Each row is a point on a landscape with many valleys, with its height.
From any point a ball rolls to the lowest of the 2 points nearest to it. It stops when none of these is lower. Distance is the straight distance between rows; heights are no part of it.
Z_655 height 341: -0.62 4.83 1.06 -2.10 -1.00 -2.13 -1.79 -0.93 -2.28 0.00 -0.31 0.96 5.31 -1.33 -1.17 0.56 0.70 -0.99 1.26 4.67 0.65 5.02 0.52 -0.29 0.47 -2.50 2.28 -0.74 -3.35 -1.28 -1.73
Z_55 height 326: 1.76 0.65 -0.34 0.94 0.37 1.40 1.39 0.90 2.62 -3.24 -1.68 -0.51 0.55 -2.54 1.81 -1.96 -3.07 -1.55 2.33 1.55 -1.06 2.06 1.60 1.16 1.56 -1.50 0.38 -0.60 -3.79 -0.31 -1.11
Z_131 height 237: 1.55 3.75 1.78 0.19 -1.77 -2.36 0.60 0.85 -2.58 1.44 -0.23 -0.16 1.42 -0.94 -1.94 1.75 1.02 -0.77 0.83 -0.05 2.52 2.00 0.97 2.13 1.96 -1.27 2.53 -0.86 -4.01 -1.38 1.35
Z_800 height 84: -0.43 -0.51 3.21 -0.47 -0.22 -1.18 0.13 3.43 -2.75 -1.13 -0.30 0.76 -3.12 -2.73 -0.53 -2.80 2.31 0.37 -0.24 -1.02 4.41 -1.92 -0.25 -0.27 -2.22 2.56 -1.00 1.11 1.67 1.10 -1.92
Z_517 height 134: -0.37 3.64 2.28 2.54 -0.87 -1.60 0.22 2.48 -3.06 -1.15 -0.46 1.00 -2.06 -0.91 -1.48 -2.25 1.82 0.78 0.92 0.19 3.91 -1.29 0.41 -0.89 -1.59 1.74 2.00 0.05 -1.93 0.52 0.25
Z_522 height 329: -0.64 2.02 2.86 0.32 -1.34 -1.68 -3.91 1.00 -6.83 0.70 -0.86 2.78 2.13 -0.14 -3.30 -0.41 1.47 0.77 0.39 -0.80 -0.49 1.47 1.15 -1.25 -2.84 3.71 -0.74 -1.31 0.33 -1.81 -0.96
Z_925 height 383: 1.08 2.58 0.45 -2.25 -0.63 -2.17 1.51 -3.58 -0.87 0.38 -1.91 -1.42 5.30 1.49 -2.00 0.94 -0.20 -0.49 2.15 2.29 -1.57 4.05 1.62 -0.34 2.06 -2.35 1.09 -0.70 -1.76 -1.98 -0.18
Z_481 height 334: -0.65 -0.49 1.31 -1.82 0.26 -2.01 -2.05 1.26 -1.59 2.34 -0.28 -1.65 0.82 -0.51 -2.25 -3.29 0.14 1.96 2.83 -2.39 0.83 1.56 1.10 -2.65 -0.20 3.31 -1.62 -3.75 4.27 0.70 -3.34
Z_533 height 293: 0.31 4.12 -0.13 -0.77 -0.44 -1.61 -0.72 2.69 1.89 -3.00 -1.73 0.86 1.57 -1.34 2.27 -2.10 -0.93 -0.07 2.56 3.97 -2.37 2.48 2.79 1.14 0.00 0.39 2.07 0.15 -3.52 0.01 -1.93
Z_785 height 409: -0.16 0.52 0.18 0.88 -0.69 0.76 2.57 -0.51 1.39 -0.91 -0.09 -3.88 1.08 3.36 -0.30 -0.25 -2.86 0.97 0.02 1.89 -1.59 0.94 1.38 0.68 4.19 -1.76 -0.39 0.94 -2.13 -0.39 1.61
Z_515 height 198: 1.78 -3.48 1.16 -1.11 -0.49 0.70 2.48 3.41 0.50 -1.56 1.38 -4.08 -0.31 1.52 -1.11 -0.48 -1.09 -0.87 2.85 0.52 0.17 2.68 2.69 1.42 3.75 -3.01 1.11 -3.53 -3.96 -2.04 0.96
Z_340 height 555: -1.23 -0.93 0.62 -0.12 -0.22 2.95 2.74 -3.32 0.16 -1.08 0.77 -3.78 -1.19 -0.29 2.25 -1.13 -4.14 -3.20 -0.41 -1.00 0.10 -0.86 -1.20 1.57 1.76 -1.84 -0.47 -0.71 1.61 1.03 0.35
Z_564 height 276: 2.21 2.29 2.10 -1.05 -0.78 -1.23 -0.56 -0.33 -2.26 0.96 2.12 -0.52 0.70 -2.39 -1.19 0.27 0.51 0.36 2.03 -0.78 3.12 2.93 -0.36 -1.08 0.08 -0.57 1.16 -0.38 -1.73 -0.93 -1.71
Z_806 height 130: -1.26 -3.42 -1.01 -0.39 1.37 0.01 -1.56 -1.24 0.71 1.83 0.68 0.43 -2.61 -1.42 -1.76 0.53 1.51 0.43 -1.52 -1.89 0.60 -0.43 0.77 -0.46 -0.08 2.38 -1.94 -1.79 3.87 3.72 -3.81
Z_326 height 842: -1.17 1.41 -0.61 3.75 -0.70 -2.07 3.63 0.05 0.05 1.04 -0.46 -0.38 3.01 3.70 -1.81 4.15 -1.14 -0.02 -2.23 2.39 -1.69 2.28 -0.89 1.28 1.83 -0.38 1.77 0.60 -2.70 -2.04 3.98
Z_500 height 178: 0.15 0.16 0.60 2.64 1.15 -2.05 0.91 1.55 -0.44 1.18 0.42 0.62 0.52 3.66 -3.16 -0.47 1.84 2.61 1.56 0.73 1.86 4.18 1.20 -0.24 -0.31 -0.72 0.39 -3.41 0.24 -3.45 -0.13
Z_746 height 346: 0.49 -3.19 -1.22 -3.15 -0.99 2.85 0.64 -1.38 1.89 -2.54 -2.11 -0.15 -0.51 -0.67 1.54 -0.76 -1.74 0.19 -1.21 -0.39 -1.68 -1.15 1.15 -1.87 -1.10 0.16 -1.31 1.11 1.97 3.20 -2.10
Z_691 height 256: 2.36 2.21 0.39 -0.98 -2.28 -3.34 0.73 -2.75 -4.15 -0.92 -2.42 1.78 2.14 -0.65 0.99 -0.48 1.88 -2.76 -0.87 2.59 0.42 2.60 0.82 -0.91 -3.06 0.09 1.00 0.42 -2.81 -0.85 -2.25
Z_443 height 250: 2.33 -4.41 1.07 -0.29 1.68 4.56 -0.04 1.56 1.39 -2.61 1.88 -2.34 -1.74 -0.85 -0.63 -3.36 -1.70 -0.63 2.41 -1.46 0.73 0.41 1.88 -0.86 0.54 -1.50 -1.54 -3.61 -0.65 2.08 -3.38
Z_571 height 871: 0.22 1.39 -1.10 4.28 -0.01 -0.82 2.16 -0.14 2.71 0.19 2.52 3.25 -0.35 1.45 2.00 2.25 -0.02 1.18 -1.39 1.29 -0.43 -0.81 -1.76 2.17 -0.07 -0.01 2.52 3.08 -3.16 -0.41 2.51
Z_510 height 185: -0.62 3.07 0.81 2.39 -0.31 -0.29 0.73 0.45 -2.32 -1.02 -0.68 -0.56 -1.29 0.52 0.30 -0.79 0.63 -0.29 -0.44 -1.06 2.55 -0.81 -1.67 1.85 0.99 0.42 2.61 0.63 -3.06 -1.50 2.12
Z_175 height 279: -0.12 1.04 0.22 0.30 2.28 -2.32 -3.06 1.61 -3.83 4.79 0.90 1.75 0.19 -1.49 -2.03 2.83 4.01 0.28 -0.47 -3.59 1.47 -2.75 -0.49 -2.92 -2.74 3.59 -3.39 -3.22 5.43 0.25 -2.07
Z_685 height 632: -1.68 -0.75 1.60 2.37 -0.75 -1.85 1.42 -2.30 1.95 2.62 2.29 -0.63 1.04 2.03 -0.90 2.84 0.91 0.36 -0.36 0.07 2.29 2.77 -0.24 0.20 1.42 -2.96 0.01 1.39 -0.10 -3.62 4.74
Z_834 height 517: 0.43 1.62 -1.09 -2.17 -1.02 2.82 2.37 -2.70 1.76 -1.72 -2.62 -3.34 0.60 -0.33 2.25 -3.30 -4.01 -2.92 -2.46 -0.04 -1.90 0.49 0.29 0.57 0.89 -1.60 0.08 0.31 0.06 2.18 -0.40
Z_578 height 467: 1.45 0.39 1.21 -1.93 -1.54 2.61 1.12 -2.32 1.04 -0.98 -1.48 -5.62 2.15 2.12 -0.28 -2.73 -3.88 -2.67 1.32 -0.12 -1.68 1.02 1.15 -0.04 3.65 -2.08 -0.46 -1.09 -2.14 0.41 -1.17
Z_656 height 38: -2.44 -0.92 1.30 -0.40 0.54 -1.65 -2.37 0.78 -1.77 0.58 -2.44 1.86 -3.34 -2.37 -1.40 -0.39 2.85 -0.17 -1.99 -1.34 2.58 -3.28 -0.69 -1.04 -2.51 1.54 -2.18 1.42 2.10 2.12 -0.02
Z_235 height 456: -3.37 -2.96 -0.90 0.64 1.68 -1.40 -1.63 6.53 -0.85 -0.40 -1.36 0.48 -0.48 -7.38 -0.22 3.05 2.52 0.09 -2.56 -1.10 1.71 -3.62 1.46 1.45 -4.29 1.42 2.51 0.13 4.49 2.34 -1.21
Z_575 height 197: 1.28 2.47 0.97 0.37 -2.37 -1.65 -0.60 2.56 0.40 -2.24 0.81 0.39 2.72 1.42 0.06 -2.29 0.26 3.71 3.15 3.66 2.01 0.15 0.49 2.31 -0.43 -0.64 3.55 -0.25 -4.95 -3.24 -0.58
Z_212 height 858: 0.54 1.50 -0.11 3.47 0.20 -0.82 5.06 -1.25 3.25 -0.70 -0.16 1.07 2.12 1.77 1.29 3.86 -1.23 -0.60 -1.62 2.77 -0.66 0.21 -1.24 0.58 1.75 -0.48 4.56 2.83 -4.43 -2.27 2.20
Z_617 height 907: -1.80 0.24 -0.21 0.10 -1.03 -0.98 1.59 0.49 -0.17 -1.35 -4.60 2.78 2.93 -1.76 0.86 -1.14 -0.60 -0.08 -3.89 0.53 -2.73 -1.47 -2.11 -0.13 -3.48 1.61 0.12 2.23 1.27 0.90 0.21
Z_356 height 259: 2.79 -1.35 2.28 -2.47 0.30 0.28 0.53 3.74 0.24 0.82 3.01 -2.09 0.06 1.40 -1.42 0.51 0.82 1.48 3.80 -1.91 -0.27 3.14 0.90 0.10 3.36 -1.77 -0.76 -2.73 -1.59 -2.50 0.32
Z_905 height 684: -0.18 -1.24 -1.52 2.80 3.30 0.70 -2.93 -1.30 1.32 2.70 3.53 -0.93 -1.43 -0.29 -1.99 1.54 -0.12 1.24 -0.71 -0.43 -0.08 -0.33 -0.97 -1.41 2.82 -0.90 -1.84 0.50 0.84 1.16 -0.57
Z_701 height 607: -0.55 3.17 -0.20 2.48 -0.94 -3.22 -3.86 3.16 -1.97 -0.70 -3.18 3.35 2.01 -6.05 1.45 -0.95 1.28 -0.80 -0.77 0.33 1.21 -3.74 0.60 0.56 -6.97 2.73 4.20 -0.57 0.07 1.30 0.25
Z_99 height 194: 3.63 -3.70 2.15 -0.82 1.24 4.96 1.80 3.56 3.20 -1.61 4.30 -3.45 -2.73 2.63 -0.13 -2.91 -1.09 -0.84 4.58 -0.79 0.90 -0.11 2.02 0.42 1.66 -2.44 0.56 -4.75 -1.82 0.94 -1.23
Z_177 height 146: 0.83 3.71 0.97 2.36 -1.75 -1.75 -2.84 1.14 -0.95 -1.57 -0.72 1.71 3.34 -1.09 0.06 -2.06 0.06 1.31 1.24 2.14 2.37 2.07 1.72 0.75 -3.32 1.31 4.02 0.23 -2.73 -1.79 -0.60
Z_692 height 140: -0.72 -0.46 -0.70 0.63 0.39 0.06 0.99 1.73 -1.32 0.07 -0.32 1.88 -0.97 -1.59 0.29 0.07 -1.23 -0.06 -0.59 -1.52 0.22 0.61 -0.38 -0.29 -0.88 1.68 -0.31 0.48 0.89 0.51 -0.01
Z_327 height 385: 1.40 0.12 -0.61 -3.16 -2.53 0.66 -0.24 -0.87 0.85 -1.29 -2.35 1.73 0.98 -2.20 0.36 -2.16 -0.68 0.71 -1.42 1.55 -1.42 0.34 1.78 0.30 -2.08 0.62 1.82 0.55 0.32 1.99 -4.58
Z_91 height 248: 1.42 0.93 0.20 1.07 0.96 -1.65 -3.24 -1.51 -3.07 4.54 1.43 1.01 -2.19 0.24 -3.18 1.10 3.90 -0.64 -1.32 -4.32 1.09 -1.84 -1.70 -1.64 -2.72 1.72 -1.98 -1.39 2.55 -0.85 1.63
Z_948 height 410: -1.31 -0.86 0.53 -3.54 -1.20 -0.47 -2.05 -0.43 -2.68 2.01 -0.30 -0.15 0.26 -1.24 0.43 1.04 0.23 0.72 -0.07 -2.09 -2.84 0.61 3.15 -2.08 1.82 3.23 -4.32 0.52 5.82 1.62 -0.82
Z_587 height 388: 0.49 -3.56 -1.68 -0.81 -0.94 2.74 1.66 -1.47 2.18 -1.11 0.40 -1.96 -2.25 2.47 3.78 0.77 -1.76 -1.69 -1.51 -0.15 -2.67 0.12 -0.80 -0.02 -0.18 0.09 -2.73 2.82 1.57 2.79 0.22
Z_106 height 477: -2.26 -2.33 -2.71 0.26 0.82 -1.32 -3.47 2.08 1.30 -0.06 -1.73 0.53 -0.77 -4.99 1.26 3.26 1.11 0.11 -1.97 -2.38 0.54 -3.83 -1.62 1.26 -3.93 0.22 1.05 1.61 2.65 2.30 -0.89
Z_753 height 254: -1.94 -0.84 -2.89 0.27 1.14 3.19 -0.43 -0.82 1.41 -1.20 2.40 -2.73 -3.96 2.46 3.51 -0.92 -1.88 -0.60 -0.44 -1.52 0.73 -3.42 -2.51 0.82 0.51 -0.87 1.33 3.44 -1.62 1.62 3.48
Z_945 height 412: -0.89 -0.93 -0.70 -2.56 -1.57 -0.77 0.03 2.84 0.78 -2.05 -3.17 1.26 -0.47 -5.27 1.66 -1.28 -0.06 1.51 -0.61 0.58 0.18 -1.96 1.77 2.14 -3.72 1.76 1.47 0.59 1.96 1.83 -2.89
Z_312 height 526: -2.78 0.62 -2.55 0.87 1.26 0.43 1.45 -0.21 3.16 -0.77 -0.70 1.46 -0.90 -4.80 5.56 1.72 -1.39 -0.19 -2.09 0.96 -2.53 -5.26 -1.94 1.50 -1.88 0.02 1.96 4.41 1.13 2.39 -0.85
Z_707 height 745: -2.43 0.99 -2.78 -0.22 2.31 1.96 1.69 -4.18 4.40 0.89 -1.11 -1.27 -0.27 2.95 2.31 0.46 -3.13 -3.12 -3.38 0.21 -2.48 -3.05 -3.30 -0.38 1.63 -2.45 -3.52 2.06 -0.79 1.45 1.50
Z_811 height 190: -1.83 0.73 -1.95 1.06 1.22 0.77 0.02 0.57 0.78 -0.07 -0.08 1.19 -3.74 -0.92 2.54 -0.12 -2.15 0.43 -0.85 -2.24 0.53 -1.43 -2.38 1.56 -0.86 1.33 0.94 2.45 -0.44 1.11 2.96
Z_83 height 918: -3.79 0.50 -1.08 -0.26 -0.48 -3.23 -1.66 -0.04 -3.51 -0.44 -5.64 1.71 4.54 -1.59 1.06 1.35 -0.28 0.43 -4.10 -0.04 -3.58 -2.81 -2.18 -2.82 -3.83 1.52 -0.74 0.56 3.88 0.01 2.01
Z_145 height 787: -2.81 2.13 -0.78 2.07 0.14 -1.05 2.48 -2.70 2.49 0.33 -2.29 -0.16 3.11 0.74 2.32 2.70 -2.05 -0.76 -2.15 1.90 -3.07 -0.91 -3.38 -1.16 -0.87 3.18 -1.72 2.85 -0.90 1.69 -0.45
Z_335 height 310: 0.08 3.54 2.31 -3.36 -0.48 -2.21 -2.90 -0.50 -3.81 0.70 1.03 1.58 3.02 -1.23 -0.82 -1.12 3.40 -0.85 3.60 2.29 2.73 2.96 1.03 -2.03 -0.73 -0.90 1.77 -1.78 -1.95 -1.71 -2.12
Z_782 height 895: -0.70 -0.12 -0.89 2.69 -0.63 0.02 3.04 -0.03 2.74 -2.46 -1.17 2.97 0.13 -0.12 2.66 -1.87 -2.34 1.08 -2.04 1.14 -1.52 -1.18 -1.62 1.06 -3.53 1.04 0.18 2.94 1.05 -0.93 1.24
Z_877 height 593: -0.29 3.42 -0.20 0.90 0.37 -1.50 -2.59 1.52 -0.05 -1.31 -3.61 2.30 -0.27 -6.05 1.76 2.07 1.00 -1.17 -1.75 -1.69 1.59 -4.29 0.83 1.10 -4.94 0.35 2.69 0.72 -1.43 1.23 -1.49
Z_668 height 804: 0.29 2.39 -0.83 1.61 -0.53 -1.29 2.99 -1.26 -0.34 -0.14 -3.99 0.94 2.25 0.01 2.57 2.63 -2.38 -1.00 -1.92 2.51 -3.10 1.77 -1.41 1.23 1.29 1.56 -0.21 0.24 -0.77 -0.56 -0.80
Z_540 height 462: 0.03 -0.54 0.03 -1.78 0.19 -1.38 0.49 -1.55 -1.24 3.45 1.69 -1.92 0.64 1.92 -0.50 1.53 0.20 1.76 2.46 -1.30 -2.49 2.34 1.23 -1.12 4.62 -1.21 -2.54 -0.45 3.61 -2.94 4.10
Z_138 height 701: -2.84 -0.95 -2.61 -0.13 2.51 1.40 -1.96 -3.27 0.49 1.73 0.00 -1.65 -1.12 -0.63 -0.67 0.92 -0.36 -1.16 -2.10 -1.94 -1.38 -0.46 -0.88 -2.52 1.02 -0.85 -2.17 1.22 1.75 2.57 0.87
Z_309 height 142: 0.20 -0.32 1.62 1.57 -0.98 2.13 0.83 1.23 -0.81 -1.06 2.30 -1.23 -1.94 0.37 -2.01 -0.01 0.08 -1.19 0.68 -0.89 3.61 -1.04 -1.27 -0.17 3.11 -2.17 0.88 0.64 -3.14 -1.04 2.01
Z_405 height 769: -1.74 3.41 -0.84 2.14 1.44 1.75 3.19 -3.63 4.80 0.58 -3.70 -1.19 2.29 1.40 0.77 0.88 -3.83 -1.91 -3.42 1.05 -3.05 -1.24 -2.06 -0.56 0.82 0.10 -1.35 2.19 -1.51 -0.12 -1.66
Z_594 height 610: -0.73 -0.42 1.67 1.76 0.36 -0.04 3.43 -2.07 2.44 -0.40 0.90 -0.48 -0.05 -0.31 1.76 0.73 -1.49 -0.83 -0.12 -0.15 2.06 2.45 -0.70 1.23 0.79 -2.15 1.25 1.81 -1.21 -0.91 2.81
Z_934 height 217: 0.08 -2.35 -1.92 1.24 -0.05 -1.32 3.15 -0.25 1.13 0.60 0.89 0.64 0.14 3.30 0.33 0.29 -0.72 -0.26 1.05 1.07 -3.22 1.90 -2.13 0.44 1.48 -0.58 -0.96 1.50 -0.77 -2.52 3.96
Z_445 height 289: 0.40 -1.97 1.20 0.17 1.11 1.75 -0.60 2.44 1.79 -1.27 1.07 -0.47 0.07 -2.66 0.92 -2.96 -1.92 -0.64 3.47 -1.97 -1.10 1.74 1.02 0.33 0.52 -0.71 -0.44 -1.87 -2.78 0.50 -1.42
Z_997 height 364: 1.19 -4.36 -0.54 -0.83 -0.06 3.24 -0.82 -1.53 1.07 1.38 3.83 -0.90 -2.97 6.56 -2.36 -0.76 1.85 -0.09 0.74 0.59 -0.66 -2.01 -0.09 -0.04 3.84 -1.73 -2.37 -1.55 1.37 -0.48 2.55
Z_886 height 322: -0.38 -0.75 -3.18 0.70 1.06 4.31 2.84 -0.70 3.60 -0.08 3.92 -3.55 -1.43 3.65 3.61 -0.50 -4.06 -1.02 0.24 0.93 -1.28 -1.29 -1.95 2.09 1.67 -1.96 0.91 3.39 -2.17 1.57 3.50
Z_845 height 211: 1.90 -0.04 -0.90 -1.58 -2.21 -1.64 0.66 -3.21 -3.69 -1.24 -1.72 0.62 -0.88 1.84 0.25 -1.89 1.54 -0.58 -0.03 0.35 -1.94 1.78 0.71 -2.67 -0.34 2.01 -0.16 -1.18 -0.76 -1.12 -1.05
Z_364 height 170: -1.13 -3.11 -0.20 -0.17 2.26 2.22 -1.12 -0.07 -1.95 1.93 2.02 0.45 -1.77 0.90 -2.71 0.67 1.49 1.26 0.97 -4.09 0.80 1.04 0.06 -1.73 -0.05 2.89 -4.40 -2.50 3.23 0.00 -2.82
Z_355 height 363: 0.28 1.40 -0.35 0.04 -1.45 -0.94 -0.19 -1.18 1.19 0.50 -0.90 -2.08 -0.39 2.90 -2.07 -0.26 0.21 2.88 -0.15 0.39 -0.49 0.98 1.02 1.29 3.58 0.64 0.43 -0.27 -0.64 0.69 0.45
Z_466 height 267: 1.36 -3.05 0.38 -0.13 -0.77 0.44 1.20 1.65 -0.64 0.55 3.40 0.45 -0.41 3.00 -0.51 0.89 -0.89 1.08 2.06 -1.69 -0.54 2.10 -0.32 1.73 2.81 -0.87 -0.92 -0.66 -1.82 -2.84 2.85
Z_713 height 249: 0.89 2.27 2.43 -1.16 -2.45 -1.58 -1.95 3.74 1.09 -1.12 -1.16 0.30 1.61 0.17 1.02 -0.42 -0.31 2.57 3.08 1.83 -0.67 2.16 0.74 0.92 2.24 -0.41 0.38 0.45 -2.05 -1.05 0.24
Z_418 height 101: 2.52 2.93 2.41 2.38 -0.66 -1.74 -2.71 3.90 -2.61 0.19 0.01 3.70 0.42 -0.18 -2.36 -0.40 2.72 1.38 1.52 3.30 3.62 3.41 1.72 0.01 -3.01 2.13 2.04 -1.58 -1.21 -0.71 -2.20
Z_41 height 302: 0.43 -3.49 -0.26 0.40 0.10 3.84 -0.35 0.34 3.50 0.48 5.63 -1.72 -2.93 5.62 -0.91 1.71 1.42 0.10 1.68 0.26 4.51 -3.41 -1.68 2.73 3.95 -4.07 -0.74 -0.85 -2.24 -1.17 2.40
Z_756 height 883: 0.76 2.41 0.66 2.27 -0.59 -0.34 3.03 0.59 1.43 -1.68 -0.26 3.40 -0.29 -0.94 2.14 -1.20 -1.90 -0.20 -0.49 2.31 -0.29 -0.86 1.11 2.11 -0.57 1.33 2.67 2.50 -2.95 -2.75 3.07
Z_85 height 157: 1.90 -1.60 -0.89 -0.01 -2.21 -2.96 1.27 -2.49 -1.85 0.46 -0.57 0.56 -1.24 3.38 -1.36 0.56 2.37 -0.33 0.45 -0.15 -1.72 1.63 0.34 -2.28 1.30 0.37 -1.57 -0.14 0.01 -3.38 3.45
Z_765 height 89: -1.33 -3.21 -1.65 -0.39 1.54 1.36 -2.18 1.51 1.37 -1.61 -0.35 1.14 -4.15 -0.61 -0.40 0.30 2.55 -0.07 -2.21 -1.71 1.72 -4.02 0.17 0.51 0.25 2.52 -2.90 0.60 2.55 2.59 -2.19
Z_396 height 255: 0.38 -3.19 -1.68 2.56 0.64 2.05 -1.49 -1.05 4.42 -0.20 4.05 0.65 -2.72 2.14 0.64 0.67 1.14 0.09 2.13 1.38 2.09 -3.13 -3.57 1.73 3.83 -2.14 -0.39 0.27 -1.32 1.03 0.54
Z_796 height 586: 0.74 1.53 2.06 -0.17 -0.97 0.05 2.19 -2.80 -0.06 -0.89 -0.25 -1.14 -0.32 -1.11 1.65 -2.75 -2.78 -1.17 0.69 0.17 2.39 0.42 -0.23 3.06 -0.23 -1.95 1.44 0.11 0.22 -0.65 -0.91
Z_810 height 122: 4.35 -2.93 1.20 -1.20 0.41 3.04 1.13 3.28 1.65 -3.41 2.36 -2.61 -0.68 1.97 -0.81 -3.80 -1.36 0.34 3.88 2.85 0.25 2.27 2.82 1.77 2.59 -2.39 1.50 -3.39 -4.17 -0.32 -2.16
Z_318 height 306: 1.15 1.92 2.02 -2.17 2.78 -2.37 -1.07 2.04 -4.66 2.55 1.09 0.33 1.83 -1.26 -3.57 -1.16 3.01 0.60 1.62 -2.82 1.94 0.22 -0.12 -2.00 -1.39 4.08 -2.39 -4.25 5.63 -0.27 -3.69
Z_900 height 321: 1.82 -1.55 -1.04 -1.16 -0.13 2.49 -0.98 -0.50 0.57 -0.30 0.33 -1.06 -2.16 3.34 -2.02 -1.03 -0.35 0.67 0.64 -0.60 -0.70 -0.20 0.37 0.69 3.29 -1.17 -0.96 -2.78 0.76 0.47 -0.53
Z_358 height 205: 1.21 0.63 1.15 0.52 -0.63 2.46 -0.68 -2.48 0.98 -0.22 2.26 -0.47 -2.61 2.08 -0.73 0.66 1.31 0.63 -0.26 0.14 4.45 -2.71 -3.24 1.38 2.68 -2.32 0.75 -0.53 -1.43 1.36 0.42
Z_199 height 183: 0.17 0.96 0.26 0.93 -0.26 -2.07 -0.30 1.60 -0.18 -0.82 -1.62 3.02 -0.24 -3.01 0.95 -1.32 -0.13 -0.42 1.05 1.99 0.36 3.33 1.64 -0.51 -3.09 -0.49 -0.50 -1.20 1.10 -0.26 -1.28
Z_314 height 384: -1.11 0.33 0.18 -5.56 -1.38 -1.50 -2.68 0.44 -2.38 0.47 -3.01 0.40 0.65 -2.87 -0.40 0.54 0.47 0.67 -2.28 -1.93 -2.45 -1.08 3.71 -0.58 -1.19 1.96 -1.62 -0.07 4.70 0.02 -0.57
Z_974 height 576: 0.70 4.20 -0.11 1.70 -0.67 -1.72 -0.29 -0.33 1.54 -1.55 -4.38 0.61 1.30 -3.87 2.89 1.03 0.17 0.40 -0.62 0.56 0.06 -3.20 -1.15 -0.66 -3.47 0.29 3.38 1.52 -2.12 1.63 -0.15
Z_590 height 667: -0.29 -2.84 0.78 1.95 2.66 1.64 -0.38 -0.27 2.30 2.16 3.98 -0.37 -1.50 2.20 -2.88 1.11 2.02 0.33 0.86 -1.70 1.64 1.22 0.13 -2.25 0.40 -0.62 -1.89 -1.17 0.51 -2.67 0.92
Z_249 height 552: 0.41 -0.03 -1.07 1.36 0.22 1.48 0.39 -2.25 1.93 -0.96 -2.30 1.61 -0.32 -3.21 3.26 -0.49 -0.71 -0.32 -3.97 0.70 -0.62 -5.15 -1.91 0.49 -2.02 0.38 3.17 1.06 -1.66 3.28 -1.43
Z_759 height 390: 0.37 -1.73 -0.22 -0.84 -0.57 5.54 3.91 -0.61 3.87 -1.79 1.43 -2.97 -0.95 2.93 3.71 -1.90 -3.58 -0.63 -0.35 0.59 -2.42 -0.99 -0.21 -0.06 -0.58 -0.11 0.88 3.62 1.39 3.24 1.09
Z_246 height 435: -1.64 -1.77 -0.49 -1.90 -0.46 -2.82 -0.97 4.26 -2.03 -1.31 -2.45 0.38 1.05 -8.15 1.24 1.08 2.67 -0.53 -0.55 0.08 1.25 0.12 0.66 -0.12 -4.98 0.17 1.82 0.26 3.78 1.33 -2.18
Z_956 height 137: 2.66 1.39 0.18 1.83 0.27 -2.45 -0.18 2.87 -1.40 0.89 0.79 2.74 -0.18 0.23 -2.31 -1.32 1.94 2.20 1.53 -1.51 2.63 2.78 0.66 -0.43 -2.61 2.16 0.39 -3.34 0.63 -1.52 -2.94
Z_568 height 436: 0.85 -0.28 -0.23 -1.81 0.24 -0.47 -2.56 -1.85 -0.85 3.53 2.38 -0.34 -0.29 0.29 -0.30 -0.14 0.06 -0.04 1.24 -2.55 -2.51 -0.10 2.32 -1.43 3.87 0.83 -4.03 -0.80 3.46 -0.88 0.89
Z_369 height 264: 1.16 -1.73 0.90 -1.31 -1.29 -0.82 2.53 1.12 -0.58 -0.35 1.31 -1.85 1.72 0.89 -2.78 2.27 1.33 -1.30 0.07 1.72 2.33 2.47 3.22 1.79 2.64 -3.32 1.44 -3.10 -4.82 -4.52 1.42
Z_728 height 214: 0.74 -1.10 -1.29 -1.63 2.29 0.99 -2.22 -2.19 -3.08 2.39 0.43 0.60 -2.10 2.24 -2.01 1.53 2.39 0.48 -0.83 -4.92 1.71 -3.59 -0.89 -2.37 -1.77 1.54 -2.24 -1.91 2.56 0.23 -1.06
Z_803 height 216: 0.75 -1.86 -0.77 -0.97 0.83 -2.14 -1.82 2.21 -1.65 -0.26 -0.43 1.80 0.79 -4.72 -0.40 -0.66 1.44 1.51 0.89 0.79 0.57 2.61 0.09 -1.72 -3.91 0.35 -0.57 -0.68 4.36 1.83 -4.68
Z_813 height 438: -0.54 -1.63 -3.60 -0.15 1.13 2.24 -1.60 -3.99 0.58 0.68 1.73 0.79 -1.79 6.36 -0.36 2.14 1.02 0.64 -0.60 0.99 -3.06 -0.84 -3.12 0.17 1.38 -1.39 -2.71 2.45 0.42 0.33 2.25
Z_915 height 356: 0.14 2.71 2.22 -2.17 -1.66 -2.39 -4.27 -1.15 -4.62 2.07 -1.40 1.59 1.94 -1.34 -2.61 0.22 2.38 0.17 -1.61 -2.08 -0.49 -1.03 3.91 -1.15 -3.64 3.86 -0.64 -1.25 4.40 -0.61 -0.93
Z_240 height 437: -2.06 -2.32 -1.62 -2.76 0.89 -0.78 -3.85 0.72 -1.44 1.54 -0.11 -0.68 -1.85 0.87 0.20 2.04 1.67 1.65 -0.53 -1.98 -2.53 -2.55 0.80 -1.03 -0.03 3.50 -4.03 1.50 5.41 1.98 0.96
Z_527 height 299: 2.36 -3.86 0.74 -2.15 0.49 3.60 1.07 0.41 0.56 -3.63 -1.40 -1.84 -0.72 -0.41 0.77 -2.54 -2.71 -0.75 0.47 0.93 -2.37 1.74 0.43 -0.85 -0.86 -1.87 0.54 -1.61 0.73 1.98 -3.04
Z_399 height 400: -1.83 -2.96 -3.11 -1.94 0.26 2.60 -3.00 -3.88 -0.05 2.60 5.16 -0.69 -2.35 7.63 -1.89 1.49 2.77 -0.01 0.55 1.94 1.39 -2.13 -2.14 0.67 2.02 -2.41 -2.36 0.05 0.62 -0.65 2.83
Z_695 height 500: -3.06 -2.61 -1.29 -0.75 2.15 1.15 -0.81 1.05 2.78 -1.28 -0.38 2.08 -2.05 -3.56 2.42 0.96 0.34 0.39 -2.22 -1.46 -0.42 -5.60 -2.42 0.31 -1.96 -2.50 1.99 3.53 2.32 2.49 0.58
Z_403 height 722: -2.79 1.86 -1.90 2.04 1.90 1.86 0.91 -3.84 1.83 1.69 -0.05 -0.63 -0.55 1.23 -0.43 2.79 -0.40 -1.19 -1.51 -0.18 -2.07 -0.70 -2.38 -1.28 2.68 -2.28 -0.60 2.06 -1.10 1.16 2.78
Z_190 height 649: -0.24 -0.49 2.22 2.35 0.31 -0.55 0.38 -1.23 0.76 3.36 3.55 2.10 0.28 0.06 -1.11 1.47 1.41 0.34 0.55 -2.29 3.40 3.03 -1.54 -0.95 -0.13 -1.02 -2.32 1.20 2.02 -2.43 3.16
Z_922 height 298: -0.46 1.92 1.98 -0.67 -0.22 -0.19 -2.09 1.02 -5.21 -1.39 -2.64 2.88 1.29 -2.02 -2.03 -2.70 0.48 -0.29 -2.86 1.19 -0.39 0.60 1.94 -0.39 -2.06 2.23 1.28 0.41 -1.44 -0.26 -1.82
Z_758 height 823: -0.43 2.76 -0.46 1.18 -0.88 -1.32 5.97 0.74 0.88 0.59 -0.92 -1.53 4.63 2.19 0.65 2.30 -2.47 -0.73 -0.54 4.05 -3.61 3.41 -0.55 0.79 2.85 0.05 0.78 0.60 -3.59 -1.68 0.11
Z_501 height 429: 0.93 0.76 1.12 -1.69 0.04 -0.82 0.38 -2.72 -0.70 1.63 0.17 -4.10 3.18 0.71 -0.88 -1.07 -1.49 0.21 2.22 -0.88 -2.92 3.19 1.60 -1.59 3.00 -1.51 -0.71 -2.01 1.59 -1.20 1.92

Where does a ball stop that starts at each point below?
Z_540 -> Z_656
Z_617 -> Z_900
Z_403 -> Z_900
Z_318 -> Z_656
Z_796 -> Z_900

Call two points neighbours if one is among the 2 nearest of the other. Go from one point of each pair to the other, from neighbour to neighbour, staying as low as possible. Name the highest point that can't be avoided.
Z_85 and Z_656 -> Z_466
Z_418 and Z_309 -> Z_55
Z_810 and Z_656 -> Z_369
Z_656 and Z_309 -> Z_510
